A landscape with many valleys, sampled at points; each row gives a point and its height.
From any point a ball rolls to the lowest of the 4 points nearest to it. It stops when none of these is lower. Distance is the straight distance between rows; heights are no part of it.
J_841 h=32.3: [109 163  99 119 127 106 173  90 126 169 134 148 151 148 114 160 148 139
  56 127 128 100 104 138 162 159 137 120 117 169 146 118 119 110  95 121
 145  97 163]
J_470 h=35.0: [109 145 103 119 123 114 155  94 133 167 141 141 137 119 120 145 145 137
  64 100 126 108 109 121 163 159 153 124 125 165 138 116 104 117  85 132
 146 110 152]
J_755 h=32.4: [139 104 127 133 113  88 121 118  79 131 133  86 158 142 121 155 113 117
 120 138 123  99 147 144 114 114 121 110 186 110 163 122 178 128 171 164
 121 146 184]
J_916 h=33.4: [152 126 134 111  99 118  99 129 147 102 114  95 109 155 107 122 147 107
 174 116 129 156 154 116 103 110 101 132 152 121 125 120 154 113 149 149
 148 141 132]
J_102 h=16.3: [156 110 133 128  98  99 118 115  98 125 121  83 158 144 121 140 136  99
 135 132 122 115 162 140 101 111 105 111 168 120 160 108 169 126 157 149
 138 153 186]
J_638 h=43.8: [130  66 163  85 139 151  89 180 111  96 101  95  94 171 114  81 113  94
 186 158 114 142 191 126  67 115  70 116 147 108  86 156 212 129 171 166
 114 149  94]
J_752 h=18.5: [153 108 131 149 127 106 104 124  82 114 115  74 163 146 111 130 130 104
 129 153 115 102 155 132 105 123 101 116 171 114 156 118 186 129 173 181
 139 174 199]
J_910 h=5.6: [118 135 122 135 168 159 104 146 154 123 113 132 113  98 152  79  83 151
 148 119 114 139 128 124 141 127 151 152  53 126  76 145  58 149 108  75
 125 113  75]
J_225 h=22.0: [129 116 150 104 159 136  82 174 162  94 113 137 103 119 128  62 119 118
 179 137 124 166 152 125  78 122 132 118 134 103  88 150 143 116 154 107
 115 150  83]
J_855 h=56.8: [141 115 146 100 126 135 101 160 157  88 102 126 105 132 119  99 154 116
 184 145 139 160 137 115  97 116 114 120 146 105  97 139 167 123 156 138
 131 157 111]
J_759 h=20.8: [157  85 150 143 110 107 107 123  82 109 104  84 170 148 115 116 131  97
 124 144 108 126 152 130 110 112  98 128 165 121 161 124 187 138 164 197
 132 172 181]
J_100 h=26.8: [111 151 137 121 101 140 154 122 154 165 153 164 111  98 149 137 132 137
  96  80 153 130  96 115 161 129 180 149  89 146 107 136  76 153  95 114
 109 103  90]
J_942 h=23.9: [148 105 127 116 100 112 117 126 127 117 122 101 110 151 102 132 147 114
 152 116 133 144 165 118 111 105 111 138 152 132 128 113 153  97 142 132
 132 134 144]
J_675 h=27.0: [126 131 131 146 105 140 132 129 130 143 145 152 106 126 140 125 140 144
 131  98 127 122 128 128 126 124 136 131 110 134 115 134 105 131 115  92
 143 102 120]
J_831 h=14.3: [149  94 147 150 139  62 129 127  35  98 138  99 156 122 102 150 139  97
 135 166 130  78 129 158 105 130  93 117 186  96 211 135 213 138 167 200
 140 160 203]
J_816 h=36.8: [115 187  81 154 131  92 174  65 151 178 172 180 138  81 124 183 145 192
  60  71 162  89 120 144 203 149 212 107 106 174 138 114  86 127  50  84
 127 112 120]
J_365 h=21.5: [129 135 139 130 128 148 119 139 140 132 150 164  99 110 158  95 110 152
 143  98 132 119 121 126 138 132 148 148  65 127  85 142  83 144 111  75
 124  98  81]
J_684 h=19.3: [145  68 163 140 110 153  98 157 103 114  98  70 124 170 122 112 133  74
 139 152 110 151 146 123 100  93  73 125 181 101 150 141 212 148 187 189
 135 156 150]
J_258 h=28.4: [128 169 111 123 150 108 201  82 104 166 143 137 158 136 115 171 147 142
  73 137 139  65 101 142 167 171 144  97 132 136 188  93 116 125 100 133
 125 109 157]
J_557 h=45.8: [116  85 165  59 155 144  56 199 118  81  86  98  94 142 117  49  76  88
 195 172 108 153 176 127  46 111  90 124 165 137  77 155 205 128 174 150
 138 136  88]
J_658 h=61.9: [121 129 121 161 103 132 139 115 141 146 142 152 125 152 119 152 136 129
 112 121 125 131 129 137 132 133 114 115 135 137 139 104 148 115 112 101
 162 123 154]
J_43 h=29.9: [139 122 118 117  95 141 127 128 127 122 145 124 100 146 105 120 144 134
 146 135 135 145 147 125 117  94 120 142 142 135 143 113 139  93 126 117
 139 122 136]
J_455 h=36.1: [151 111 153 114 100 146  97 128 141 104 111 101 135 170 114 130 158  84
 149 138 106 145 161 108  99 103  98 134 155 105 139 130 168 133 168 156
 150 162 144]
J_860 h=17.1: [144  85 152 127 101 153  99 140 113 113 103  75 139 174 118 114 132  80
 134 156 107 141 144 122 101 101  92 133 176 111 150 129 212 131 181 207
 138 166 156]
J_436 h=21.2: [127 156 116 169 143  98 175  88 109 156 139 122 165 154 113 166 137 125
  84 127 111  86 128 138 145 188 119  91 147 149 181 133 129 119 123 138
 142 108 163]
J_433 h=51.6: [134 133 134 167 125  84 164 109  76 144 137  96 171 150 125 191 123 122
 120 157 121 118 101 115 116 145 115 118 196 134 192 125 169 119 125 156
 121 149 175]
J_635 h=20.6: [142 122 131 146 129 152 113 140 118 129 125 155 100 115 146  98 136 153
 142 116 130 128 124 125 125 108 133 140  87 122 116 145  91 116 116  92
 128 106 105]
J_790 h=35.1: [131 106 135 127  99 104 141 110 110 143 132  89 149 149 119 163 108 122
 131 151 135 119 146 133 117 118 115 124 161 127 158 104 156 128 151 143
 132 139 172]
J_126 h=39.2: [116 139 125 140 101 133 136 134 143 139 150 155 113 131 139 145 156 146
 115  93 142 134 120 132 133 137 121 139 120 141 122 136 118 114 107  89
 145 106 138]
J_743 h=48.8: [136  89 160  79 110 162  98 163 138  90  99 100  91 154 114  98 115 104
 190 165 117 144 154 118  90 106  79 117 148 101 103 146 195 126 166 162
 113 154 117]
J_601 h=46.5: [139  68 172  93 128 155  90 186 113  94  91  70  86 169 111  86 125  75
 186 169 112 140 186 125  76 107  48 127 164 111 110 144 227 141 188 158
 123 143 109]
J_245 h=18.4: [132 122 134 140 149 154 112 157 133 117 122 141 107  95 134  70 108 147
 160 133 118 150 117 102 119 113 148 162  94 132 103 147  85 116 113  90
  99 122  89]
J_626 h=28.1: [151 102 118 149 113  82 122 111  79 122 139  96 173 127 115 156 125 113
 126 145 123 109 150 143 111 128 114 108 184 109 169 124 171 138 172 175
 132 159 187]
J_639 h=25.3: [118 144 111 167 123  97 156 110 127 141 131 125 147 150 126 159 144 127
  95 124 119 119 125 139 137 155 112 106 143 137 163 112 134 114 110 118
 154 127 172]
J_236 h=14.0: [120 169 119 134 103 123 160  94 147 178 153 187 135 101 143 138 160 155
  73  94 148 117 110 121 162 128 174 132  82 165 112 133  79 126  77 111
 137 112 118]
J_901 h=22.8: [146  80 129 143 131  87 111 127  37  97 119  95 157 150 104 128 135  97
 117 183 124 106 128 142 115 130  74 130 192 102 200 123 211 122 168 213
 131 164 202]
J_652 h=20.9: [123 161 132 140 109 135 161 108 138 164 150 180 130  89 152 141 156 151
  87  94 140 135  90 120 181 119 172 134  65 149 106 135  62 142  79 123
 118  99 103]
J_124 h=44.8: [139  86 166  81 117 170  98 170 132  95  98  97 106 167 119 117 137  80
 166 156 127 145 153 116  96  99  72 134 162  90 126 146 206 140 178 165
 128 163 118]
J_405 h=35.9: [108 167 117 139 133 149 136 120 173 149 152 171 131  84 166 140 131 152
 120  93 134 136  90 108 176 126 190 160  62 130  93 131  35 155  93  93
 110 119  64]
J_243 h=12.7: [117 170  92 162 109  95 165  79 145 171 157 170 150  88 142 157 151 176
  67  72 156  91 131 146 175 136 197 134  79 160 122 120  63 127  76  79
 127 109 110]
J_399 h=32.1: [127 118 130 105 129 148 101 172 152 107 122 134  93 116 124  74 124 106
 180 131 132 171 154 129  95 123 130 115 136 105  95 155 134 116 144 125
 113 135  85]
J_400 h=40.1: [128  89 161  63 144 151  82 185 118  78 105 118  97 154 127  75 108  99
 184 180 127 144 151 127  66 107  85 122 140 126  86 136 189 120 169 154
 118 134  99]
J_361 h=42.9: [148  85 161 105 107 157  92 156 134  99  93  88 126 156 114 111 144  90
 164 152 119 149 140 107  99  98  82 125 150 108 118 131 207 145 164 176
 138 161 131]
J_653 h=29.7: [157 118 146 115  99 140 104 125 137  96 119 104 125 164 106 121 141  91
 162 140 104 144 158 115  97 123  96 126 147 111 121 124 172 123 157 154
 152 151 143]
J_694 h=36.0: [118 185  95 148 135  83 174  64 144 164 157 185 138  96 130 174 141 178
  69  90 152  75 105 136 181 156 195  97  92 149 143 110 100 126  66 105
 129 109 146]
J_447 h=26.9: [105 153 140 126 114 138 151 122 162 158 148 174 131  91 149 139 147 145
 104  92 138 137  87 124 170 122 171 162  82 148 105 146  53 151  91 105
 107 109  85]
J_41 h=48.5: [131 144 131 166 131  76 164 116  68 138 139 119 177 140 124 187 140 118
 125 142 123 112 107 126 120 155 105  96 201 132 210 127 159 119 129 184
 133 158 178]
J_905 h=33.6: [134 189  85 127 145  86 183  70 139 168 138 180 141 114 128 176 151 175
  74 121 139  56  90 153 172 171 157 101 108 137 172 111 103 125  84 114
 145 109 157]
J_702 h=22.9: [144 110 142 119 117 116 127 111 115 128 116  81 152 157 124 157 120 113
 131 122 126 126 156 127 116 106 111 132 161 125 147 102 164 130 151 145
 134 151 182]
J_196 h=42.7: [133  70 157  72 142 166  79 178 119  83 108 106  89 158 114  88 107 102
 179 181 127 147 167 128  75 106  82 115 141 116  96 150 186 133 163 160
 124 138 103]
J_875 h=18.3: [133 115 121 125 136 159 106 169 129 122 123 132 100 120 132  75 131 139
 160 141 118 168 131 111 112 113 143 144 107 141 112 149 102 106 112 110
 104 115  84]
J_852 h=15.6: [127 168 113 138 112 114 162  73 133 157 137 176 141 110 135 152 158 158
  60  99 145 114 110 135 173 136 173 147  92 175 129 122  89 119  73 123
 137 109 136]
J_226 h=15.1: [148 102 142 126 113 110 116 108 121 120 120  79 151 158 106 134 135 100
 141 120 119 131 154 127 109 109 102 142 154 123 148 108 167 118 157 156
 144 155 160]
J_717 h=19.8: [122 116 114 122 137 144 112 170 149 126 121 132  99 118 134  83 122 125
 163 137 122 175 134 110 105 114 128 141 119 126 103 144 120 103 129 116
 106 119  77]
J_813 h=27.9: [150  80 160 119 110 159 105 142 131 115 106  77 120 167 121 114 133  81
 142 159 116 153 143 111  98 107  65 128 162  99 139 137 208 149 169 203
 136 152 139]
J_437 h=20.7: [126 175 120 147 118 131 155  97 155 157 158 171 157  93 146 128 160 165
  97  76 144 132 115 111 174 123 182 154  58 154 100 129  47 153  79  92
 132 109  86]
J_888 h=36.7: [134 153 117 170 134  85 172 114  90 138 142 112 179 143 126 188 133 122
 111 152 107  98 111 127 134 163 114 106 175 136 201 126 152 125 140 155
 129 131 168]
J_42 h=48.4: [146  99 148  88 119 141  89 170 154  85 104 141  91 145 119  98 138 103
 189 158 128 157 139 117  85 128  93 124 138 101  83 142 175 130 160 148
 130 165 105]
J_832 h=58.0: [102 157  92 105 152 180 114 122 183 118 124 135 115  98 147 109  78 160
 118 115 138 144 108 140 174 120 189 149  56 140  41 117  14 139 113  62
 104  88  44]
J_106 h=22.6: [ 87 120 123 112 163 157 100 194 168 119 113 120  98 104 140  60  87 131
 154 138 128 183 134 146  94 103 149 127 122 116  87 154 107 133 129  93
 103 124  79]
J_536 h=22.5: [119 146 102 141 145 101 167 103 109 162 132 133 149 131 119 170 132 120
  79 118 111 101 133 139 157 176 128 107 139 155 173 111 125 122 100 124
 144 100 173]
J_334 h=47.4: [135 105 123 139 113 100 138 115 100 143 134  98 155 146 123 171 123 116
 121 143 134 105 144 141 114 112 117 102 182 117 166 108 179 127 158 169
 129 140 187]
J_424 h=13.1: [118 134 128 136 134 151 137 140 153 146 150 154 108 107 143 122  98 137
 105  90 154 127 107 124 172 128 171 146  68 131  86 143  52 157 109  86
 100 103  68]
J_479 h=17.0: [111 157 110 121 110 127 145 101 140 167 157 173 138 112 149 140 160 146
  65  99 138 105  98 127 174 130 157 145  89 165 127 125  87 137  79 124
 144  97 124]
J_74 h=47.5: [148 104 167 105 105 157 100 139 139  99  93 104 130 156 116 118 147  86
 161 142 125 158 137 114 101 124  83 127 143 103 131 125 182 130 164 171
 138 160 123]
J_818 h=43.2: [119  87 165  52 149 165  64 185 115  78  89 113  90 124 132  53  94 101
 191 182 120 158 156 132  53 115  85 116 150 127  69 162 182 121 165 149
 126 133  94]
J_722 h=9.5: [114 144 109 130 153 149 140 130 167 134 136 148 127  97 150 133  99 145
 123 101 150 138  97 121 175 132 178 152  61 126  66 120  33 160  98  83
  99 108  55]
J_477 h=57.7: [149 103 161  97 110 162  93 158 144  91 101 114  92 163 117  98 127  96
 171 161 125 159 132 113  93 115  81 140 151  99 108 134 177 138 166 167
 145 155 115]
J_641 h=11.8: [139  85 152 129 117 142  97 151  93 114 113  72 148 158 120 103 138  68
 131 164 116 155 147 130 109 102  84 115 178 109 159 151 226 147 179 211
 136 160 175]
J_308 h=35.8: [ 99 135 121 137 107 125 150 120 144 158 142 158 120 116 128 146 147 137
  86  84 131 131 109 137 171 132 151 157 105 159 116 131 110 138  93 112
 147  96 141]
J_364 h=7.2: [118 173 123 148 110 110 153  91 140 160 148 178 144 110 160 135 161 162
  68  84 154 108 108 128 173 125 168 151  74 161 121 126  56 140  78  98
 126 120 117]
J_398 h=32.6: [145  62 159 108 118 152 100 171 119 101  98  83 115 172 110 105 133  83
 159 152 121 144 159 119  95 102  63 116 171  84 128 139 216 147 191 187
 126 147 136]
J_170 h=50.3: [126 123 119 134 103 132 156 110 128 134 143 137 130 142 133 166 145 144
 126 139 125 135 135 122 121 112 104 126 136 137 152  95 142 107 123 114
 146 126 162]
J_438 h=14.4: [148  85 128 133 128  98 104 131  42  98 112  94 168 153 110 120 135  81
 118 165 124 116 132 135 109 115  83 127 184 109 194 120 201 137 177 211
 136 165 191]
J_188 h=23.3: [109 144 122 126 170 166  96 140 154 118 106 123 114  96 150  95  60 157
 133 106 109 137 123 120 145 122 162 153  68 128  57 153  53 139 111  68
 108 110  78]
J_768 h=22.7: [149 113 129 119 104 131 125 113 130 121 124  90 141 154 103 155 130 106
 131 131 121 131 161 124 114 103 109 135 160 133 149 101 163 114 132 137
 130 136 146]
J_117 h=63.7: [128 116 133 151 128  72 152 110  85 137 137  94 164 125 120 181 111 114
 127 145 139 104 116 136 114 131 117  98 204 114 191 117 168 126 152 176
 127 144 182]
J_299 h=39.3: [141  99 136 155 128  60 128 132  53 113 124  92 156 125 108 153 125  95
 130 153 122  96 117 149 100 125  88 111 185 101 194 127 197 151 165 191
 138 163 212]
J_45 h=8.1: [117 111 154 101 148 147  68 184 154  80 110 143  98 115 140  50 109 114
 179 171 133 161 147 141  66 114 117 122 129 107  71 145 135 129 160 119
 121 161  86]
J_531 h=18.8: [133 106 156  75 138 163  69 167 142  89 103 140  97 122 133  62 110  95
 180 184 151 151 145 142  60 101 108 119 140 118  73 137 151 127 166 144
 111 153  83]
J_410 h=48.3: [119  84 151  75 163 144  54 210 110  64  92  92 108 147 114  55  97 105
 208 168  95 171 193 126  46 113  59 113 161 124  77 158 207 134 167 156
 155 153 103]
J_5 h=53.4: [142 111 146 144 139  49 141 130  23 112 141 109 149 124  91 173 163 109
 151 155 129  86 130 157 102 140  71 119 211  93 237 143 227 144 159 192
 143 160 208]
J_409 h=44.4: [118 124 130 159 113 114 153 102 125 142 129 122 150 165 132 168 137 125
 122 143 122 138 134 132 123 137  97 105 154 128 157  91 144 116 124 115
 142 135 172]
J_970 h=14.7: [117 168 123 155 119 115 155  91 163 145 153 178 156 101 138 141 171 166
  88  79 143 104 121 125 171 137 199 150  59 154 117 114  38 121  81  85
 127 104  90]
J_297 h=33.3: [110 124 119 118 165 168 116 124 160 136 127 130 119  94 153 109  62 154
 132 105 128 129 109 127 163 123 164 143  62 132  55 136  33 139 110  69
  95  97  55]
J_827 h=10.0: [154  97 132 142 114  89 120 114  90 117 133  85 158 152 118 139 118  95
 121 148 119 102 150 140  99 112  99 112 170 118 169 112 190 123 168 168
 141 155 193]
J_775 h=27.6: [109 138 138 145 105 132 129 138 128 151 153 162  93 116 138 123 140 141
 106  79 140 120 105 125 144 130 140 140 103 140 112 146 101 125 107 103
 138 108 114]
J_699 h=14.5: [110 108 152 111 149 156  77 182 163 103 104 137 100 110 137  42 106 113
 176 158 138 155 152 155  70 104 135 117 129 105  77 155 121 123 153 104
 117 142  81]
J_847 h=17.6: [122 132 129 150 154 151 117 158 135 131 128 139 103 110 147  80  84 155
 156 117 116 148 114 118 129 124 141 142  66 129  81 144  74 131 107  74
 120 104  80]
J_118 h=8.8: [143  80 141 151 118 131  93 145  79  99 111  77 166 148 105 105 138  73
 119 168 118 147 139 136 107 104  72 123 178 106 170 133 215 129 182 218
 131 163 176]
J_568 h=16.5: [121 125 124 114 148 150 112 174 135 117 109 137 108 107 140  66 115 143
 150 144 125 165 116 108 116 108 145 156  92 123  97 139 101 115 120 100
 100 116  84]
J_851 h=31.1: [136 112 122 118  99 141 138 119 126 140 126 115 126 145 109 143 139 128
 144 123 130 144 138 119 113  92 115 140 140 124 132 111 135  98 129 115
 129 130 138]
J_538 h=34.9: [135 107 121 118  87 127 145 117 128 140 128 115 135 147 131 165 139 114
 118 145 133 133 142 130 113 110 112 135 159 136 150  97 150 109 141 127
 133 128 150]
J_187 h=23.6: [132 109 129 126  95 150 128 140 140 115 128 144  98 134 118 123 150 135
 150 120 129 161 135 127 107  93 118 148 107 139 129 121 121 102 133 108
 126 120 117]
J_195 h=64.9: [ 99 158 106  98 156 187  90 123 183 115 114 132 122  98 149 105  49 160
 114 116 129 150 120 138 162 127 172 144  62 143  27 128  26 138 110  56
 118  89  48]
J_343 h=21.0: [132 128 122 119 121 148 120 152 140 122 124 140  94 125 124  99 138 120
 160 130 119 172 125 116 116 100 134 144 131 127 120 146 125  98 122 120
 114 117 101]
J_193 h=27.8: [141 115 131  94 123 144 106 164 140 101 127 122 100 118 113  90 133 114
 173 119 139 164 152 102 110 108 125 136 143 125 108 140 136 106 139 120
 125 129 104]
J_610 h=6.1: [165  99 129 122 101  98 118 112 114 126 123  82 150 145 119 128 126 103
 149 138 117 126 164 122  93 117  97 115 159 121 151 117 179 131 168 162
 133 157 180]
J_570 h=19.7: [103 119 127 108 155 152 100 184 149 130 126 131 102  89 126  77 106 131
 168 143 125 173 119 119 105 100 146 148 118 115  99 149 100 118 121 104
  98 119  79]
J_678 h=19.4: [140 110 131 133 123 155 123 146 123 123 123 141  97 120 120  96 138 136
 157 119 130 153 120 113 115 105 136 156 109 124 118 129 113  97 115 114
 112 124  99]
J_468 h=53.3: [120 122 123 147 110 118 155 107 124 126 134 127 142 152 125 172 132 127
 121 142 118 139 134 127 120 125 106 104 161 125 167  92 152 110 131 140
 140 141 175]
J_336 h=45.9: [113 202  78 132 146  76 187  66 155 182 165 171 133  91 138 195 150 186
  55  83 144  80 101 141 193 167 193 103 122 169 155 122  92 122  69  85
 133 101 136]
J_395 h=11.3: [124 205  95 153 143  71 195  53 154 167 157 177 134 103 124 182 149 179
  79 107 145  58 111 144 193 176 173 100 115 143 174 108  86 135  68 104
 138 104 152]
J_68 h=11.9: [129 170 102 131 117 107 161  72 131 167 138 183 144 116 123 156 155 164
  58 104 143 106 108 136 175 141 155 127  90 172 140 107  95 119  81 118
 143 116 140]
J_289 h=51.8: [121 128 129 155  95 147 129 128 134 136 139 151 114 142 133 142 149 137
 121 111 126 131 125 138 133 119 117 119 128 132 143 110 132 118 113  95
 154 106 151]
J_988 h=37.2: [120 229  82 140 157  71 200  57 157 188 158 157 136 106 130 196 149 176
  71 104 136  55  96 126 200 191 172  99 132 146 178 124  98 132  62 108
 130  86 156]
J_128 h=18.2: [155  92 133 143 123 102 105 124  56 105 122  85 164 136 118 117 135  99
 125 163 119 101 137 155  94 124  87 119 174 112 185 132 197 129 180 199
 140 165 204]
J_148 h=65.5: [ 98 168  80 127 149 172 122 120 185 120 140 165 143 103 154 141 110 159
 133 113 151 143  95 126 188 153 188 143  32 122  48 120  16 135 101  52
 103 112  44]
J_275 h=33.2: [106 145 121 120 182 176  82 142 175 109 109 113 120 108 156  81  64 159
 136 119 120 144 130 118 138 127 160 151  65 128  45 130  48 146 101  69
 137  99  72]
J_215 h=42.4: [100 131 128 134 112 136 143 102 139 158 149 148 107 137 116 154 137 140
  88  93 121 117 116 129 156 152 127 129 124 161 128 131 114 122  97 123
 151  91 157]
J_58 h=46.0: [125 138 123 170 134 103 160 103 105 132 153 104 168 147 133 189 127 130
 110 147 109 112 125 124 121 152 117  93 177 128 191 112 151 118 128 152
 134 147 178]
J_532 h=22.1: [124 115 135 160 120 151 132 148 127 139 146 155  75 117 132 116 141 144
 136 101 131 127 124 117 131 113 140 137  92 130 108 149 104 117 120  95
 130 102 117]
J_52 h=33.8: [102 136 119 116 176 174  83 174 181 114 100 120 117  86 157  78  69 155
 143 146 106 182 107 128 116 102 155 149 103 123  67 141  76 136 114  84
 120 127  84]
J_110 h=27.5: [134 100 154  90 133 154  87 166 141  72 105 141  92 124 131  81 117 116
 191 170 140 159 138 133  63 118  97 115 136 116  72 143 158 120 162 134
 122 162  79]
J_593 h=37.0: [121 131 125 145 104 153 138 118 126 137 155 157  92 127 132 136 156 149
 125 116 134 137 121 122 131 127 117 138 111 136 133 117 125 115 117  92
 146 119 123]
J_103 h=39.8: [121 174 106 142 146 144 157 108 179 136 150 155 157 100 147 139 137 156
 122  79 145 139  96 116 171 147 200 161  54 139  81 121  14 149  93  67
 111 115  55]
J_121 h=14.1: [136 191 110 140 155  92 199  63 141 170 139 164 143 116 119 197 161 170
  73 122 138  50  77 143 180 197 152  90 124 122 193 121  97 140  80 111
 134 104 167]
J_917 h=41.5: [119 114 129 126 100 160 133 119 121 127 131 141 108 152 118 139 152 142
 133 125 141 127 133 123 122 114 109 142 132 122 130 114 126 124 130  97
 139 134 143]
J_825 h=27.2: [151  91 123 159 113  81 112 123  57 118 131  82 161 131 119 141 118 106
 135 154 131  94 137 142 106 116 101 114 181 106 177 128 196 139 171 189
 121 165 200]
J_975 h=32.2: [105 126 136 110 180 172  94 182 173 114  93 122 102  97 143  58  84 150
 148 141 106 186 120 133 112 103 142 146  95 118  71 134  87 130 121  95
 106 132  78]
J_349 h=48.9: [102 159  93 111 149 174 118 126 186 118 137 146 118  90 158 121  65 152
 126 107 144 136 108 131 165 129 179 146  50 130  51 121  26 143 115  75
 100  96  54]
J_777 h=31.6: [131 165 108 131 148 101 190  74 125 157 143 162 146 130 126 191 157 165
  63 136 136  63  79 143 168 187 159  99 121 136 184 101 127 134  91 117
 140 113 165]
J_886 h=33.5: [110 138 118 122 154 154 129 139 176 125 123 148 121 100 159 127  81 151
 120 101 157 138 110 121 174 129 171 137  61 135  57 133  26 145 101  73
  97  92  56]
J_3 h=50.0: [115 228  66 153 141  86 189  61 143 191 164 171 138  91 137 187 144 184
  69  97 133  79  98 122 207 182 191  99 124 150 180 122  93 116  41  97
 121  79 136]
J_184 h=46.1: [151  87 139 138 145  78 135 126  17  92 126 112 153 148  83 138 145  79
 126 173 130 105 135 156  99 141  70 117 204 102 211 128 211 135 174 223
 128 166 199]
J_795 h=44.7: [147 105 155 104 120 143  94 138 136  85 101 111 108 151 112 105 144  90
 170 129 121 151 150 113  95 117  88 123 150 106 119 137 168 117 160 155
 143 155 125]
J_396 h=41.8: [109 168 103 131 149 150 141 123 169 129 130 161 127  96 153 135 107 158
 120  95 147 140 102 119 170 141 189 157  54 126  68 124  20 157  99  63
 105 115  48]
J_85 h=64.5: [101 169  82 120 155 187 116 121 189 110 125 162 118  92 157 124  79 179
 117 123 149 140 111 125 171 139 193 144  52 126  29 121   4 137 118  48
  96  99  48]
J_660 h=47.1: [111 146 113 140 116 117 150 113 145 157 150 147 129 137 125 149 152 136
  99 105 131 118 126 133 165 164 122 128 141 156 131 115 115 119 104 111
 160  96 161]
J_809 h=24.7: [115 135 135 129 176 174  86 168 168 117 113 126 126 104 151  72  74 166
 140 123 103 156 109 118 123 119 149 149  73 123  71 139  61 136 110  92
 123 121  69]
J_559 h=24.2: [130 161 119 136 158  82 202 101  94 155 141 113 162 141 117 183 142 139
  74 133 120  70 127 144 151 188 132  99 149 146 207 108 124 123 120 130
 116  88 167]
J_911 h=23.4: [164  91 154 133 106 136  98 135 124 102 106  73 137 165 117 121 149  78
 134 144 110 141 150 110  98 120  85 132 161 113 142 128 194 138 161 193
 143 164 161]
J_934 h=27.3: [115 151 112 127 109 118 151 110 117 162 137 169 128 129 135 133 144 144
  76  97 134 116 108 141 173 153 147 131 120 163 126 125 104 118  76 128
 141 100 147]
J_805 h=42.1: [114 136 122 169 129 108 163 107 110 148 130 120 168 146 136 167 124 126
 116 148 125 129 126 135 118 154 111 112 162 124 180 110 150 123 122 139
 135 144 181]
J_30 h=21.6: [117 133 136 134 154 157 122 144 154 131 137 145  99 101 150  90  96 147
 140  98 123 131 111 129 150 128 153 136  67 120  74 134  50 150 118  76
 103  93  73]
J_282 h=31.9: [142  96 157  81 132 148  84 165 141  82  94 128  92 130 135  86 121  94
 192 176 131 159 144 124  88 115  98 122 134 129  95 128 160 126 168 150
 120 148  90]
J_166 h=54.1: [137 114 128 147 125  66 146 114  68 133 140  91 156 127 126 182 117 116
 123 135 142  95 117 141 100 136 105 112 207 111 194 132 189 140 166 186
 119 140 204]
J_122 h=24.5: [138 169 116 172 150  77 186 105  83 151 135 122 176 142 119 174 132 125
  97 125 116  80 130 133 137 172 116  93 156 152 212 133 133 116 138 132
 129 110 158]
J_213 h=23.8: [132 122 138 130 164 166  88 173 152 106 103 136 116  93 151  79  83 152
 157 141 108 166 117 113 127 111 153 151  76 119  84 148  77 119 114  84
 109 123  83]
J_690 h=26.5: [114 150 108 129 135 101 182  94 114 177 132 154 145 137 112 169 135 131
  71 117 113  84 126 132 176 175 138 101 132 150 169 106 109 108  90 122
 127 106 160]
J_156 h=26.7: [112 133 136 125 140 145 141 121 168 146 144 153 120  98 159 132 101 150
 125  91 138 147  94 120 171 128 180 149  66 121  91 129  47 155  99  93
  88 101  57]
J_508 h=15.2: [115 140 113 161 132  97 152 109 105 150 143 123 156 152 128 166 143 129
 107 125 103  97 135 135 145 170 118 103 155 137 168 118 123 116 119 128
 162 122 180]
J_563 h=31.5: [142 120 132 103 101 121 112 144 141 112 122  96 111 141 105 108 150 109
 162 123 116 152 162 106 106 107 105 157 147 126 118 114 163 111 148 127
 133 135 139]
J_147 h=42.6: [139 124 133 114 111 135 100 157 144 102 113 129  94 142 115  98 140 107
 189 112 122 164 152 111 103 123 112 133 152 118 110 145 154 108 145 136
 137 157 109]
J_925 h=30.9: [140 174 120 130 156 102 210  74 123 164 141 155 156 134 119 184 153 177
  72 142 128  50  77 153 171 201 157  97 128 124 216 104 111 126 103 130
 122 107 159]
J_430 h=30.5: [112 141 115 127 104 143 145 121 142 167 167 163 114 104 138 132 153 143
 102  75 138 128  97 129 158 113 166 153  91 148 105 142  87 144 104 101
 126 101 108]
J_872 h=16.4: [151 118 137 127 100 113 113 117 124 120 112  87 129 160 116 123 134  97
 153 117 123 137 163 118 104 114 105 137 152 118 138 120 171 125 156 143
 145 155 157]
J_789 h=60.6: [131 143 139 150 133  48 160 108  46 139 150  99 156 131 111 200 134 116
 130 139 131  96 105 123 124 149 109 127 224 113 207 140 185 140 134 202
 118 150 185]
J_324 h=25.0: [115 175 116 142 131 144 162 100 166 144 147 168 152 101 150 141 152 165
 100  92 139 138 100 118 186 127 182 163  47 150  87 126  20 141  98  83
 119 123  65]
J_710 h=22.2: [123 117 133 143 132 144 123 143 128 138 139 150  92 107 144 113 120 139
 132  89 140 133 121 138 144 126 147 143  81 129  97 150  95 135 114  88
 120  97  91]

Call two points neighbours if one is among the 4 nearest of the other. Go from one point of each pair to the other, from neighbour to neighbour, staying as low as possible. Name the highest point that can't be avoided.
J_68 and J_45 -> J_100
J_508 and J_364 -> J_841
J_68 and J_610 -> J_43
J_831 and J_827 -> J_901
J_508 and J_395 -> J_925
J_722 and J_45 -> J_106
J_610 and J_118 -> J_752
J_68 and J_364 -> J_236
J_910 and J_568 -> J_245
J_568 and J_722 -> J_30

Two balls start at each pair of points below. Name the first point that both come to, or write -.
J_361 and J_601 -> J_641
J_85 and J_710 -> -
J_775 and J_917 -> J_678
